A landscape with many valleys, sampled at points; each row gives a point and its height.
A ball rolls from a point to the lowest of its 4 nearest points, and stops where none of them is lower. Distance is the straight distance between rows; heights are no part of it.
<293> height 571: [ 83 131 131 147 101  89 152 163  41 172 175]
<595> height 234: [128 114 112 141 112  98 103  76 136 129 141]
<633> height 249: [153 127 128 124 135 100 100  68 123 150 110]
<527> height 547: [ 48 166 114 132  82 151 109 107 123 185 153]
<406> height 465: [184 103 113 121 119 108 148 166 159  68  85]
<439> height 375: [157 129 134 145 135 137 177 112 158  95  91]
<153> height 93: [113 113  95 121 138 135 115 138 146 117 168]
<95> height 523: [182 145 128 137 135 134 167 125 167 112  75]
<450> height 579: [174 125 152 150 157 166 156 114 132 103  84]
<537> height 302: [192 123 177 148 133 192  99 105 143  65  86]
<56> height 480: [164 150 120 131 118 112 162 146 179  87  92]
<403> height 109: [104 104 113 114 162 140 131 163 140 133 172]
<656> height 163: [104 126 159 114 160 123 159 143 154 104 151]
<420> height 148: [118 138  98 157 145 110 132 175 117 180 178]
<91> height 232: [155 109  78 108 137 133 123  96 117 114 125]
<174> height 396: [ 70 103 123 108  97 150  95  99 109 171  95]
<764> height 357: [200 120 112 123 129 121 135 165 155  86  48]
<339> height 252: [193 138 167 149 158 182 116 120 150  95  85]
<254> height 90: [ 98  97 103 118 163 109 151 196 124 176 156]
<349> height 606: [ 96 133  91 170 123 104 166 177 108 202 180]
<345> height 374: [193 143 144 143 155 159 157 121 156 114  67]
<412> height 256: [205 136 119 122 148 145 127 153 169 102  47]
<373> height 126: [112 124 154 109 183 112 164 164 134 126 156]
<676> height 373: [179 134 123 101 143 169  96 108  95  74  99]
<55> height 687: [ 85 136 117 178  97  94 178 152  72 184 189]
<279> height 105: [104 116 111 114 162 127 126 173 131 151 172]
<435> height 372: [185 142 144  98 134 175  83 107 115  61 100]
<170> height 469: [ 87 136 142 151 112  89 137 161  60 176 175]
<156> height 241: [151 123  90 117 136 110 109  72 132 125 131]
<140> height 246: [162 142 115 104 144 114  96  75 129 132 116]
<203> height 53: [107 141 133 176 127 100 122 155  93 175 183]
<211> height 245: [115  97 118 107 138 151 149 134 138  99 155]
<198> height 368: [128  93 128 111 136 150 161 114 137  93 125]
<737> height 502: [170 143 112 109 113 112 151 176 171  69  99]
<714> height 346: [174 110 124 110 151 155 134 101 111  93 111]
<223> height 337: [190 134 155 147 153 173 128 122 142 110  82]
<90> height 253: [ 75 109 162 132  93 102  96 113 124 142 142]
<717> height 267: [ 75 125 168 131  95 102  97 150 108 137 160]
<126> height 499: [163 149 106 114 121 114 146 176 166  69 120]
<601> height 305: [101 107 149 128 114  97 105  86 122 146 116]
<214> height 533: [ 54 174 118 102  98 126 110 140  95 184 153]
<732> height 140: [ 98 139 144 164 116  97  99 140 118 155 177]
<34> height 213: [ 97 109  83 133 140 112 155 186 118 183 160]
<508> height 216: [137 149 145 127 138 121 174 125 172  90 125]
<111> height 401: [ 70 134 152 120 109 103 103 154  77 153 163]
<30> height 532: [ 61 140 111 129  74 156 108 103 119 178 134]
<50> height 550: [ 43 175 137 135  83 161 115  99 111 186 163]
<516> height 125: [113 129 113 148 127 119  96 139 141 139 180]
<238> height 193: [139 103  78 113 123 126 126 100 135 111 145]
<219> height 468: [175 120 142 120 148 172 120 115 110  83 105]
<317> height 94: [207 146 143 144 159 159 138 124 164 109  59]
<571> height 167: [131 160 153 123 158 102 165 142 176 103 142]
<720> height 161: [110 120 126 150 112  99  99 111 147 130 171]
<715> height 129: [122 136 114 152 138 117  98 156 128 167 187]
<545> height 257: [166 153 115  92 141 144  83  76 122 101 110]
<12> height 402: [190 136 119 126 128 122 155 147 171  97  62]
<657> height 535: [168 123 145 141 144 148 174 113 144 110  90]
<687> height 362: [ 61 104 141 115  86 118 107 107 115 154 120]
<316> height 485: [ 76 142 157 130 109 100 112 161  64 161 167]
<389> height 92: [160 105 132 125 147 163 162 100 119  94 106]
<763> height 255: [131 117 150 120 143 109  98  75 127 144 104]
<361> height 467: [ 52 134 135  97  80 129  97 138 112 160 129]
<382> height 512: [ 50 156 122 103  81 134 107 132 109 168 138]
<705> height 264: [158  96  95 111 133 152 138  96 106  97 125]
<69> height 111: [135 123 142 130 139 134 178 117 161  96 116]
<632> height 311: [101  96 148 109 124 120 105  86 106 157  94]
<721> height 168: [ 94 124 152 158 103  91  95 126 121 142 158]

For each start below, name every point that the ball comes to, in order.
<406> | <764> <412> <317>
<373> | <279> <254>
<50> | <382> <361> <687> <90> <721> <732> <203>
<435> | <545> <156> <238> <153>
<737> | <12> <412> <317>
<140> | <156> <238> <153>
<633> | <595> <720> <516> <153>
<676> | <545> <156> <238> <153>
<527> | <382> <361> <687> <90> <721> <732> <203>

Where does a ball stop that starts at each point below?
<657> | <317>
<56> | <317>
<214> | <203>
<95> | <317>
